Points, in no order, along strands that fork and pass close to each other.
(in the rows, 128 means zero)
Points whose rows are less than 105 apart are linked; no others are. Some points are linked to none.
lopu: [129  88 111 174 111 124 104 143  93 106 121 112 174  71  92 128 129 147
 152 131 172]
Niri: [105 161 155 157 125  93 117 171 103  65 145 138 145 160 103 108 143 163
 146  88 114]
sen: [128 155 127 116 138 116 109 158 140 138  96 116 189  89 124 143 139 182
 146 104 114]
Kob: [145 118 148 158  87 160 134 142 177 119  69 108  93  61  92 153  73  81
 109 112 115]
Gulom: [148 157 110 133 127 118 115 107  98 168 140 140 183 126 170 104 142 190
 109 140 111]
Tenif: [152 137  97  98 102  81 128 118 104  68 112 157 131 140 181 157 115 150
 168 134 134]
Bomo: [119 127 137 192 139 119 122 142 132 146 151  99 144 128  82  96 146 141
  94 135 107]
bine: [117  85 124 100 131 152 145 138 135 128  51 148 118 125 163 152 145 100
  96 140 164]
niso: [154 160  49 130 165  88 111 121 178 128 165 130 111  79 167 131 122 113
 152 179 130]
velu: [100 190 163  87 124 157 138 149 120 142 116 168 130 158 154 125 149 176
 119  87 116]
kosil: [ 99  98  86 142  85 132 145  88 162 159 130  76  73 106  91 103 132 116
 144 163 103]
Veza: [ 98 194 171  97  78 183 132 116 137 156 120 140 119 124 120 147 128 190
 131  85 106]
reva: [141 135 166 187 137 136 107 166  86 150 112 138 210 108 109  85 148 166
  80 121 112]
golof: [ 91  92 138 152  99 148 131  98  85 149 126 120 128 143 124  82 151 152
  88 163  98]
Rekul: [144 143 127 141  67 126 137 150 186  88  66 132 107  63  94 142  81 125
 115 113 119]
Lev: [ 61 143 183 148  97 172 118 144  77 164 117 134 124 149 116 129 166 133
 123 149  98]
zilo: [ 92 168 184 147 110 150 130 133 100 141 159 125 116 175 126 126 143 142
 117 125  85]
Ladad: [141 144 115 107 131  95 122 160 126 112  70 144 188  97 163 134 138 198
 132  95 120]
Fuve: [ 92 143 130 147 177 134 113 173 178 161 139  94  73 121 132 115 128  44
 120 193 111]
kifib: [135 117 150 108 141 158 147 135 146 136  90 134 139 135 150 156 130 103
  95 113 162]
bokim: [122 125  90 150 129  90 104 137 142 112 141 122  91 113 141  99 106  90
 137 186 115]
kaval: [ 80 129 185  99  84 172 151  98 113 147  94 169 101 164 155 121 144 150
  74 136  99]
beno: [133 144 152 158 156 123 114 194 153 151  66 123 174 111 131 137 147 116
  88 142  97]
temab: [170  72 129 129 125 107 140 128 102  76  96 157 122 177 160  85 108  93
  67 124 125]
milu: [136 163 185 135 101 180 120 141 104 160 123 139 158 104  95 128 119 142
 113  84 133]
Mitav: [120 167 132 146  95 101 112 164 152 122  80 128 130 121 150 142 120 138
 124 157  72]
setu: [155 167  94  88  94  87 137 119 146  83 108 136 122 132 168 157  97 169
 172  97 114]
gikef: [106 160 175 113 163 112  97 184 137 138 101 115 186  75  94 146 167 171
 161  99 119]
Zita: [159  74 156  74 134 175 140  61  94 143 176 149 104 173 132  86  88  76
  96 100 131]
Mitep: [ 92 162 110 126 125  96 125 167 138  96  98 141 124 141 131 145 161 159
 173 131 124]
Vis: [120 177 105 135  99  86  87 131 138  93 162 114 109 139 118 158 105 148
 208 138 101]
Vadu: [159 152  83 136 183  70 108 155 170 129 139 150 162 125 142 126 165 161
 137 140 119]
mem: [207 101  76 155 129  94 142 114 160 111 124 113 176  94 126 102  98 142
  87 123 158]
Katu: [141 104 103 137 162 137 115 152 104 148  86 152 207  62 127 122 162 163
 117 136 193]
labo: [141 166 120 160 132  65 118 166 152  75 150 135 114 164 116 105 123 134
 140 114 102]
bamek: [131 137  97 141 194 102 123 145 131 142 149 152 169 145 143 118 189 158
 120 146 146]
Zodu: [177 149 103 123 180 132 107  97 125 171 201 119 188 117 149 135 115 152
 144 109 145]
nev: [140 122 112 136 142  95 142 101  80 120 160 146 130 177 158  80 151 149
 101 131 134]
repig: [106  86 177 134 102 150 130 107  91 100 138 121  84 177 124 126 105  76
 138 125  78]
fuz: [144 163 107 126  78  93 140 135 175  91  83 129 133  85 108 127 101 175
 130 114  98]
pade: [183 170  84  94 132  75 139 140 169 103 114 147 142 110 166 143 108 172
 158  98 119]
paro: [134  83 129 166 123 139 109 154  89 121  91 120 166  92 118 124 124 116
 112 141 160]
pogi: [128  53 117 127 119 147 129 148  93 104  58 139 144 100 143 131 134  95
 113 136 180]
Zun: [121  95 179  84 127 177 143  83 121 123 141 155  75 185 136 120 108  80
  82  90 118]
vaku: [133 138  97 153 102  95 121 134 163 106 125 102 138  79  75 122 119 167
 158 127 127]
Molak: [153  97  94 125 153  82 156 147 126  85 101 158 117 166 162 103 138 119
 100 120 165]
pife: [179 123 120 152 124 107 148 131 144 103  95 132 162 133 140 119 102 134
  75 104 129]
mirap: [109 159 139 148 171 122 127 191 197 142 136 103  85 127  91 129 133  76
 115 149 124]
Dun: [ 89 115 107 136 167 149 117 166 142 171  98 110 163  74  98 156 180 134
 147 159 169]
gimaz: [132 169 119 173 126  71  86 154 141  96 167 119 131 157 125 129 112 136
 167 141  80]
tavor: [127  75  80  96 129 118 150  89 141 162  98 139 126 111 159 112 149 133
 101 205 124]
gop: [121 142 172 201 155 111 122 170 162 132 152  92 135 114  48 114 136 104
 113 129  98]
kan: [108  82 155 120  86 162 123  71  58 151 162 135 132 145 122  87 106 129
 122 167  83]
Nus: [130  99 117 134 151  97 144 159  87  67 124 155 112 181 145 110 157 112
 135 111 177]
loka: [ 88 115 172 117 124 160 131 124 135 138 123  99  74 166 122 163 133  74
 129 135 104]
Rinit: [ 99 136  62 135 139 111 131 147 176 112 150 124  81  52 100 129 132 103
 185 157 169]
mik: [150 142 128 108  98 170 120  86  88 167 170 123 138 111 124 126 104 147
 148 115 165]
lan: [ 87 143 104 157 126 118 123 108 107 122 191 111 119 141  97 123 164 175
 177 131 134]
vof: [126 135 158 179 148 132 140 177 180 135 128  95  92 110  65 110 113  75
 107 130 102]
sezap: [ 99 109 107 130 161  90 106 140 100 111 149 139 103 175 154 139 152 102
 170 180 132]
bemal: [102 135 140  87 107 159 146 121 127  86 144 134  86 134 121 184 109 103
 185  72 199]
zas: [125  90  83 130 114 142 158  84 171 178 122  81  95 104  99 101 145 125
  93 163 110]
tofuz: [157 109 119 127 137 176 131 134 100 167 103 138 190  66 127 116 128 140
 101 120 211]
mov: [159 156 111 108 100 135 153  93 135 117 138 147 151 120 139 108 113 197
 111  80 149]
musin: [142 117 140 113 172 110 126 155 101  86 142 151 113 190 166 149 137  74
 143 113 177]
gom: [142 131 135 112  86 146 153  81 134 103 121 140 114 141 140 133  96 156
 100  84 134]
kipi: [ 85 182 131 104 126 109 144 137 126 114 121 151 111 182 155 135 171 174
 145 132 101]
Vid: [118 102 115 100 154  95 108 116  60  87 169 169 132 168 173 149 139 102
 187 163 150]
rezu: [150 131 169 143 186 182 117 161 106 177 131 124 173 121 121 122 134  94
  83 112 162]
lolut: [129 113 108 155 139 128 162 112 154 155 135  99 123 145 114  93 141 136
  75 145 129]
Sesit: [184 101  74 143 143 113 156  88 119 134 144 131 169  98 146 106 128 161
 105 121 175]
Dozom: [163 117 173 160 142 160 146 150 192 151  81 116 112 117 130 159  81  49
  68 120  97]
mebe: [110 119 119 131 190 137 109 168 112 152  93 139 194  77 112 139 186 137
 141 139 192]
goluf: [117 197 154  89 121 110 132 146 186 112 130 109 122 111  97 169 118 157
 176  83  96]
nukan: [ 82 110 104 146 138 139 118 129 126 170 110  96 135  94 110 143 166 133
 135 172 150]
Zum: [ 68 131  98 113 118 144 141 108 143 178 109 111 112 106 121 164 177 148
 164 188 122]
ganob: [130 145  43 135 151  98 105 124 162 117 168 117  98  60 131 138 120 113
 193 172 144]
veli: [162 163 111  89 111 138 150  95 127 160 118 154 166 109 171 118 125 214
  97  99 119]
das: [172 148 118 137 189 121 111 119 146 153 173 115 206 102 119 116 132 163
 117  94 158]
rep: [163 178 134  69 156  83 139 156 182 112 125 120 143 100 133 155 107 176
 166  72 104]
gamif: [145  72 127  82 145 161 133  79 129 128 147 100  97 127 124 161  97  56
 148 108 170]
gep: [114 158 115  90 127 161 153 105 141 153 143 116 123 101 121 182 139 146
 180 110 169]
tumaz: [107 153 174 114  53 170 108 123  70 113 138 146 103 123 109 145 104 139
 174  79 153]
zopod: [160 127 114 127  93 113 153 112 164  95 100 138 111 141 145 128  95 127
  86 105 123]
kupo: [ 86 190 170 102 105 154 142 135 159 133 122 118 122 111  83 157 130 175
 152  75 104]
ris: [114 154  88 124 112  91 132  88 140 118 174 119  98 142 128 154 139 157
 192 144 118]
rif: [159  71 146 107 143 166 137 102  67 149 144 137 128 148 142  92 109  77
 103 114 160]
gab: [163 157 118 120 137 146  98  74 109 196 206 115 166 111 143 129 113 150
 141 141 150]
Rig: [137 149 131  93 148 161 130 142 106 147  90 165 167 119 176 151 131 136
 122 110 171]
nit: [ 69 137 158 128 152 145 137 152 155 148 137 108  72 193 122 149 159  84
 131 148 105]
kifaf: [111  84 121  93  97 152 156  81 143 135  97 122  74 134 133 134 122 117
 106 147 116]
gamo: [164  90  69 133 144  89 148 101 130 133 119 138 137 120 160 106 144 144
 109 173 145]
Lovi: [119 114  88 153 107 114 113 120 129 110 127 110 160  54  74 141 135 172
 177 132 169]
Fas: [176 121 138 109 151 118 134 111 155 100 182 103  78 181 139 157  71  42
 129 122 132]
volo: [155 114 135 111 151 144 133 117 156 127 159  96 103 142 120 171  86  58
 135 114 155]
det: [172 108 162 152 115 171 149 131 186 131  98  98 102  99 105 160  69  70
  76  98 120]
Nok: [154 152 169 165 160 149 124 187 185 151  82 119 147 100 122 167 108  72
  93 135 100]
vita: [ 87  77 146 132  99 119 131 109  80  88 155 121  73 190 110  95 135  98
 151 119  88]
relab: [125 107 118 106 179 100 124 160 118 108 127 151  95 177 162 150 139  59
 157 159 151]
mez: [115 142 156 151 129 127 143 134 117 118 164 126 102 195 124 120 132 118
 106 115 104]
gabi: [118 140 121 106  81 103 134  92 159  97 132 131  71 157 148 127  89 112
 134 170  76]
Vilu: [162 149 145 133 198 141 111 152 142 162 156 107 183 131 132 147 122 101
 111 106 151]
terur: [110 174 200 129 144 114  91 188  96 120 123 134 183  91  85 105 158 163
 146  70 119]
Pibo: [120 109 116 154 108 122 124 107  85 154 116 124 168 131 148  94 149 176
  82 172 112]
Ponek: [100  89 119 128 117 103 116 102  84  88 180 120  86 177 124 128 126  92
 191 163 108]
Zige: [129 114 105 128 104  95 111 112  67  85 128 153 142 132 167 148 130 139
 178 148 149]
luvov: [105 114 116 128  81 118 134  81 155 145 145  99  77 148 111 121 108 115
 128 182  62]
som: [120  98  64 136 108 118 142 106 154 128 134 103  75  89  98 121 126 114
 160 146 152]
Zotun: [170 160  53 148 169  61  91 137 176 132 171 141 154 119 164 115 139 149
 153 162 118]
falu: [ 88 105 108  90 111 138 144  97 131 161  85 139 128 120 155 151 147 144
 138 220  90]
rokog: [100  61 153  93 134 187 130 100 106 114 119 137  66 169 109 114 130  55
 112  71 140]
runo: [117 132 152 125  80 174 130  89  93 129 166 107 110 119  99 137  99 129
 150  98 154]
fitaz: [134  57 116  74 122 176 145  74 104 118 153 132  71 145 128 121 107  69
 148  73 177]
tev: [170 150 151 187 153 122  93 144 126 149 155 102 196 118 124 131 105 143
 110 122  72]
zedu: [165 145 124  79 142 119 137 155 122 108  65 168 171 130 200 144 122 164
 109  91 134]
zatob: [ 75 137 133 139 152 127 106 159 158 153 148  94  61 151 116 126 130  51
 158 190  86]
benun: [ 72 132 165 119 101 151 139 124 124 145  81 140 118 160 150 139 162 145
  94 166  84]
Komid: [146  97 139 146  98  99 135 110  76  72 140 150 123 193 160  85 120 138
  93 121 117]
seleg: [109 130  94 148 154 107 124 128 123 135 165 137 153 110 102 114 191 178
 157 132 152]
Bemun: [149 125 135 108 109 111 148  76 164 105 168 109  65 185 130 133  73  83
 122 122  89]
pelit: [161  82 159 139 154 179 114 137  73 170 146 124 158 121 120 105 112  71
  97 110 189]
gifo: [109 177 188 136 111 124 115 173  89 107 129 157 149 125  85  99 147 170
 146  67 121]
Zizo: [132 128 155 163 162 133 115 174 109 162  90 140 192 136 141 113 159 141
  66 147 111]
lasud: [ 97 106 183 111  58 182 140  89  92 134 124 153  81 147 118 107 115 141
  86 107 102]
kegiv: [121  85 181 112  78 179 122  88  57 154 150 156 100 159 107  84 101 112
 110 120  98]

A fork is a point with three links. Follow the links from the first point to the second and name the forks in between, in order.
repig; Mitep => sezap
Rinit; Zita => kosil
musin; luvov => sezap, kosil

A fork is a point with three links, a tip a point with one. Leave the first point through the second and follow the links. Name the first fork or tip that comes.
zopod; gom => mez
Sesit; gamo => tofuz
fuz; Rekul => reva
bamek; Vadu => kosil

Follow the links from the first point to the second, and from the first to the third. Name the last point that the two ways share.
Zotun; Fuve; rif => kosil
rep; lolut; Molak => sezap
Komid; Fuve; pade => sezap
gamif; lolut; niso => kosil
